Each row is a point on a tangle of strands that fork, close into loops and nearly touch. The rows are in no order.
Two points are linked if the straight distance between their rows is under 84.4.
Q_731: [ -2  12  26  29   8  21   6   3  -1 -27  27 -18  -9   9  42  39   9  57
   6  12  21  35]
Q_69: [  6   1 -30  -4  37  -6  30  17 -10 -16 -17 -13   0  -7   5 -13  16 -16
 -34  22   7  -8]
Q_24: [-27  27   1 -17   1 -21 -21  15  11   3 -50  -3  11 -60   7  23  42  -7
 -19  -3  27  34]
Q_453: [  2   2 -11  12  43  14  22  -2  -5  -3 -28 -29  10  -9   2   6   4 -29
 -38  25  12  29]
Q_429: [ 20 -48  18  19 -24  33  11  25 -48  23  22  11  21  14 -47  13  14   1
   6  12 -22  12]
Q_873: [ -2  -3  -7  38 -13  -8 -41  -2  15  14   2  -7  16 -27  -9   6  35  -2
  27   4 -10 -12]
Q_166: [  3  -7   5  40  17  43  14  12 -12  -2  30 -22  -4   9  14  26  40  27
  -4   6  31  21]
Q_546: [ 13  -3  29  -7 -25   5  23  25 -24 -39  17  16 -33  -8  26   1  14  29
  -9   4   8  14]
Q_917: [  5  21 -19 -10  33   2 -23  18  -5  18   8 -26 -24 -19 -32 -38  -1  -4
 -15 -10  -3 -24]
Q_321: [ 17  -4 -22  13 -25  26 -23  -9  51  34  30  29  -9   1  -9 -22  -3  19
  34   2  14 -27]
Q_948: [ 21  -5  26  19   7  -2 -45  25  -4  -1  25  17 -10 -10  32  12  11  35
 -12  18 -35  34]
Q_227: [ 13  15  15  -6   9 -18 -27  14 -17  -2  12 -47 -41 -47  17 -27  -5  11
   5   0 -14  15]
Q_251: [-19  44   6  -6   4  16  12  16   8  -1  15  45   5  -1  18  -7 -17  33
  -1  -6  16  17]
Q_661: [ 15 -17   3 -38  22 -47 -19  14 -20 -37 -26 -23 -11  20 -23   2  15 -18
 -35  -8 -24 -31]
Q_378: [ -2  23  -3 -44  -2 -43 -26  13 -10 -22  -3  26 -14  20  -9 -11 -10   5
 -11 -38 -32 -42]
Q_616: [ -4  -6  16  47 -18 -23 -18 -13 -26  15  13 -31  20 -30  40  11  19  17
  54  -6   2  33]
Q_512: [ -2  13 -46 -31 -15 -41  -2  12   8 -35  12  30   5  11 -23 -15 -12  19
 -14 -29 -19 -59]
Q_81: [ 20 -14  21 -30   6 -40 -22  13 -14 -20 -35 -37 -17 -14 -11  -5  15 -36
 -25  15 -11  14]
Q_177: [ 12 -14 -12  24 -23  12  -9  27 -17  25  -5  48  31 -21 -29  -3  34 -10
   6  -3  -9   2]
Q_769: [ -4  13   5  -8 -41  -1   8  -3  27 -56  19   3 -31 -13  25  -4 -13  22
   9  43  26   2]
Q_214: [ -1  31  -8 -19 -26   2  12  -6  -3 -11  -7  32  15  21  32 -11 -11 -22
  56 -22  26  -5]
Q_72: [-17 -23 -14  22  23  12  19  -1 -31  43  15  -8  10  41 -15 -11  -3 -21
  14   2   9 -21]
Q_287: [ 12 -16   2  -5 -26  33  54 -14  17 -21  12  22  10   2 -37   5 -37  34
 -19  13  -2  -3]
Q_747: [ 30 -35  15   7 -21  37 -15  17 -21  10   4  10   9  27 -27  18   1 -31
 -13   7  -3  26]
Q_341: [  8  -8  42   9 -17  30  -3  10  -5  33  33  43  -2  11  -6  -2 -23  32
  -3 -10  -6  40]
Q_828: [ -4  34 -10 -26 -20   2  11 -15  15 -27 -16  -5 -11  -3  43 -10   4 -23
  48 -25  29  -9]
Q_303: [ 12   3 -22 -17  16  10  22  -8   7  25  15  40   7  35   2 -27 -38   2
  -2 -33 -15 -23]
Q_885: [-13  -9  21  -2  28 -47 -29  29 -39   9 -13  -4 -17 -25  13  -8  50  13
  -9 -17 -35 -19]
Q_757: [ 10  -2 -24  -2  41  -9 -32  15 -15  12   4 -22 -12  22 -18 -20  20 -17
 -16 -13 -13 -33]
Q_920: [ 20  -6  12  10  -5  34  -2 -10  31 -16  -7  28  14  14 -16  38 -21   7
 -52   6 -26  21]
Q_839: [-24  50 -15 -19 -11  -8   8  14   3 -10   0  53  20   9  34 -12 -13  10
  27 -12  19   5]
Q_30: [-26   9 -12   0 -18 -14  31 -17  28 -52   5 -15 -26 -14  24   4 -15  14
  -8  51  21 -20]
Q_508: [-11  27  -1 -29  10 -10   3   2   7  12 -59  -7  26 -48  -9   5  43 -25
   0 -42  25  19]
Q_494: [ -7  24   4 -35  26 -29   3  14  -3  14 -54 -32  34 -35 -39 -14  29 -24
   7 -12  20  20]
Q_133: [-12 -23  13  -4   8 -24 -43 -13   3  22 -25   2   5  28 -29  18   1 -39
 -43  -3 -23  -5]
Q_207: [ -9  44 -57 -27  21 -17   4  15  15 -31   9  13   1  16   4 -12 -11  18
  -5 -24  16 -48]
Q_142: [ -1  11  29   7   1   8 -15   2  10 -32  28 -40 -50   1  50  34  -9  54
   2  13  13  14]
Q_352: [ 16   6   6 -15 -23 -10  -4  30  -9 -43  12  24 -24   4  12   1  22  25
   1 -14  -2 -22]
Q_242: [  8   8  33   5 -36   8   2 -18  18 -44  25 -36 -29 -14  31   9 -24  30
  24  22  10  26]
Q_370: [ -7   7  16  21  -8 -24 -37  -2 -20  11  -7 -31  10 -20  10   2  26  -6
  50 -15   9  16]
Q_97: [  2  -1 -13  31 -34  13 -38  -6  38  27  17  21   6 -37 -17  -7   9   7
  20   8  -5 -13]
Q_274: [-11 -25  31  36   4  -2  -2  -6 -33  13  25 -35  -6   5  -5   8   6   8
  12   6 -11  15]
Q_159: [-50  20  16   2 -12 -26  34 -27  -3 -27 -13 -21  15  -1  -7  11 -18   3
  25  24  12  -7]
Q_951: [  5 -13  27  -8 -12   4  11 -21  -7 -27 -27   2  -1  36   4  35 -22 -38
 -32  -3  -2  25]
Q_505: [  7  -8  -3  -5 -17  19  37 -14   8 -28 -17  16  12 -10 -36  23 -21  -5
 -55  -7 -15   6]
Q_192: [-37  44   2 -19 -22 -11   8 -15  28 -39 -40  16  19 -45  14  27   4  12
   4 -13  -9   5]
Q_748: [-22 -20   3  17  12   2  10   8 -45  45 -12   0  29  32 -13   8  14 -38
  15   2  25  15]
Q_226: [  3 -17 -51   8  -8  -8  12   9   2  27 -13  63  51  15 -30  -4 -10 -21
 -11  -2 -21 -22]
Q_393: [ 60 -31   9  -6 -19  57  16 -24  49  -1  12  11 -20   7  -2  -6 -31  23
   6  -1   1  17]
Q_438: [ 29 -23  -8  -1  41  31  32  -5  -9  17  20  21  -7  43  14 -13  -6   7
 -18 -33 -29 -20]
Q_325: [  3 -14  19  33  10  -9 -34  20 -24  -2  37 -36 -23 -25  40  20  16  42
 -18  26 -10  36]
Q_15: [-12   6 -41  -8 -15 -23  19  -2   7  10 -18  58  56   0 -18 -17 -33 -24
  14  17 -17 -15]
Q_710: [-42  39   5 -21 -22 -12  28 -32  16 -54 -31 -13  28   1   8  26 -13  -9
  26  -2  10   7]
Q_421: [ -2   8  -5   8  10   1 -36 -20  31   7   5 -31 -34  -4  12  -2  -9 -20
  -8   8   8  -9]
Q_171: [ 25 -28   8  35   2  49  29 -11  12  22  19  -2  14  -8  -2   9 -25  11
   3  40  -3  42]
Q_890: [ 49 -23  20  14 -20  34  10 -11  30  -8  27  15 -17 -25  17 -15  -8  44
  20   8 -11  28]
Q_536: [-23  21 -22 -31  25 -22  14  -8  -3   5   6  28 -10  38  24 -23 -47 -10
 -27 -14  -6 -23]
Q_334: [-20 -18  -1   7  -9  20  40 -19 -23  30 -29   4  30  28 -27  30 -21 -38
   4   0  18   6]
Q_252: [  4 -10   4 -33   4 -49 -50   4  -1 -13 -39  -4  10  29 -36  20  20 -27
 -31 -13 -25 -24]
Q_195: [  5 -19 -18  26  -3  10   4  -4   6  43  -5  57  25   3   1  -3   5 -18
   2  -6 -22 -10]
Q_728: [  8  11  14 -10   3   8 -23  20 -19   6  24 -42 -50 -21 -17 -25 -11   4
 -21  -7   0   4]
Q_954: [-25  37 -33 -11   7 -16  16 -11  20 -16 -27  20  47  -5 -12  -9 -31 -23
   6  23  -5  -5]
Q_78: [ 28 -12  29   2 -19   0 -34   6 -20   2  38   4 -24  50  11 -14  -3   2
  34  -4  -7  -4]
Q_320: [ 27 -23 -22   7  47  31  17  11   1   3  34   3 -14  22   4 -15  15  18
 -37  -5 -23 -27]
Q_794: [-33 -29   3  -4   9 -13  35 -24 -13  21 -31  -8  23  21 -24  18 -16 -43
 -34  11   9   3]
Q_600: [ 11   5   7  10  40 -26 -34  11 -22  24  -2 -36 -18 -35  25 -18  24   9
  12 -26 -34   6]
Q_760: [-19 -12   2  14   3 -36 -56 -23  30  29 -14 -40 -33 -35  14   7  19 -18
 -16   5  -2  -8]
Q_754: [  9  -3 -45   3  48   0  30  16  -3 -22  12  -7 -13  11  18 -12  13  17
 -25   2  -2 -39]
Q_4: [ 17 -12  18  14 -19  27   6 -22  -2  21  15 -32  -7   0 -37  -2 -21  -1
  50 -20 -15 -15]
Q_54: [-37   2  -1  27  -2 -11  28 -23  13 -31  10 -32  -5  -6  -9   9 -11  17
   8  46   0 -19]
Q_983: [ 10 -25  26  15  -6   7  -8 -22 -10  -5 -23 -19 -12  17  25  39   9 -41
 -25   3  10  40]
Q_35: [  1  18 -52  -9   0   5  15  18   2 -15  27  19   6  31  -3 -22 -12  12
   9  -6  37 -35]
Q_55: [  1 -20 -15  14  43  12 -15  15 -35  25  26 -19  14  49 -21  -8  25 -12
   6  -3 -10 -27]
Q_20: [  9 -13  19   3  -6  36  14  -1   5  42  26  57  16  43   2  -5 -41  28
  14   6   1  24]
Q_787: [ 18   7 -16   4 -23  40  -8 -23  37  32  23  -3  -6  -1 -31 -16 -29   8
  46 -10   4 -36]
Q_185: [  2   5  -1  11  -2 -11 -33  -1  21   6  18  18 -14  11  22  -7 -13  -9
 -10  25  -2  -2]
Q_18: [ -5  14   4 -21 -54 -12 -13   9  12 -32   8  -7 -34 -33  21 -21   7 -14
  19  22  34  -1]
Q_344: [ 12   4 -39   7  11  51  35  16 -17  29  -2  14  33  13 -43   4  -2   4
  12 -32  19 -14]
Q_520: [  8 -18   0  39  28  27  17  -8   7   0   5 -22   7 -13   0  15  -1   0
 -29  33 -13  30]
Q_306: [ -7   9 -37 -10  -4  23  38 -11  -6  32 -11   1  19  14 -35  -6 -23 -17
  23 -45  20 -39]
Q_526: [ 15 -24  16  43  -7  14  -1  -9 -21  23  36 -30   4  -1  17   0   8  23
  50  -3  -2  22]
Q_45: [ -7  34  15 -61  20 -49  -2  -1  27 -15 -67 -32  38 -41 -19  -3  17 -14
  13   9   1  22]
Q_957: [ 20 -13   8   3 -19  59  36   1  16   9  15  12   9 -19 -44  -6 -38  27
 -14  24   1  23]
Q_767: [-29  34 -37 -43  28 -33  32 -12   1 -20 -28   8  21  16  23 -18 -37 -23
  -7   1   3  -9]
Q_373: [ 15  -6  -7   5  12  19  -8   1  19  28  31  56  18  50   3 -15 -29  25
  15   6 -13 -11]
Q_548: [ 24   6 -29   6   0  33  24  21  -6  -5  15  17  21  19 -14 -14  -2   9
  19   1  26 -10]
Q_58: [ -2   4  23 -11 -41  10  34  15 -31 -28 -10   7  -9 -26   2  -1   6  -7
  -4 -10  22  27]
Q_980: [-15 -28   2 -11  16 -13  -1  -1 -23  18 -15   1   8  33 -38  14  -8 -31
 -67  -7 -19  -7]
Q_504: [  9  12  -3  10  11  20  18  18  10  -3  27  48   2  17  43 -19  -6  38
  13  21  21  21]
Q_566: [-13   6 -14 -10   5  -2  23  -9 -18  10 -15   0   2  -2 -14 -13  11 -17
   4 -41  11 -28]
Q_671: [ 44 -21  22  23  -3  25  -1  -7  15  -2  42  -7 -15   0  34 -17   6  51
  50   2   2  14]
Q_876: [-46  36   8 -36  13 -53  -7 -21  27  -6 -55  -9  42 -31  10   4  -8 -17
  19  25  -7  21]
Q_695: [-21  11   6 -38  41 -45 -12  12 -25  17 -33 -10 -27 -14  10 -12  24  -6
 -16 -44 -15 -27]
Q_533: [-23   2   3 -25   1 -32  14 -21   1  -2 -35   2 -15 -15  11  -4  15 -20
  -5 -37  -9 -24]
Q_435: [ 16 -32  -2   5 -23  12   6  27 -41  13  -6  19  32  -5 -64   0  25 -14
  -2 -11 -19 -14]
Q_841: [ -7  25  -4 -42 -18 -28  -9  15 -18 -35   6  -5 -36  13   6 -15   1   5
   8 -25  10 -42]
Q_381: [ 11 -31  -1  18  -1  27 -14  -2  -3  10  -2 -15  -7  30  -3  22  17 -38
 -25  14  27  10]
Q_284: [-14 -14  -3  41  14 -11 -25   9   0  15  18 -26 -28 -31  45  15  30  20
 -11  22   7  10]
Q_276: [-39  35  13 -35 -31 -42 -14 -25  27 -13 -47  13  30 -48   6   4   7 -13
  31 -10 -29   4]
Q_309: [ 13 -19  22 -15  29 -39 -14 -10   0 -15 -43 -72 -19 -26   2  17  27 -25
 -24  24  -4  15]
Q_295: [ 24 -13 -10  11  24  26  -5   4  25 -19  22  19   1  27 -10  15  -5  20
 -52  11 -26  -4]
Q_617: [-18  -3  27  21   0  -3  -4 -37  -8  16  -3 -60  -2  -4 -27  12  -8  -8
  26 -17 -10  -1]
Q_60: [-28   8  13  -4 -31  -8   8   4  -3 -11 -31  -1  -6 -55  10  14  29 -10
 -13  -2  32  28]
Q_654: [-27 -37  -7  37  21 -19 -24 -10   8  29  -4 -34 -33 -28  23  15  44 -11
 -36  27   3   2]
Q_931: [ -1  19   0 -26 -26  -8   0 -23  27 -33 -27 -32 -22 -35  21  -5   6 -34
  23   3  16   1]
Q_730: [ 25  -5  35   6 -18  21 -39  22 -16  30  40  22 -10  24   2 -12  -9  12
  24 -11   3  29]
Q_777: [ -7  -1  10  13   5  -5 -29   4  16  19  44  36 -15  47  20 -17 -28  23
  -2  35   0  -3]

A piece is two or more points that can be reached from each other along the links. Count, over all rows, the pieces, the separate loops (a circle has one, a figure eight two, a Y none), the forks (points with three links) and the tips (points with one).
pieces: 3
loops: 2
forks: 5
tips: 7

How many points has the smallest loop of links through each point below? Write 0 if it is on no loop.
Q_917: 0
Q_69: 11
Q_617: 10
Q_654: 0

A fork is a point with three links, a tip a point with one. Leave the first point through the second and follow the links. Name the first fork or tip that comes.
Q_381, Q_747: Q_303
Q_948, Q_325: Q_373
Q_748, Q_334: Q_309
Q_520, Q_171: Q_320
Q_352, Q_546: Q_769
Q_777, Q_185: Q_948
Q_954, Q_15: Q_951
Q_873, Q_97: Q_526
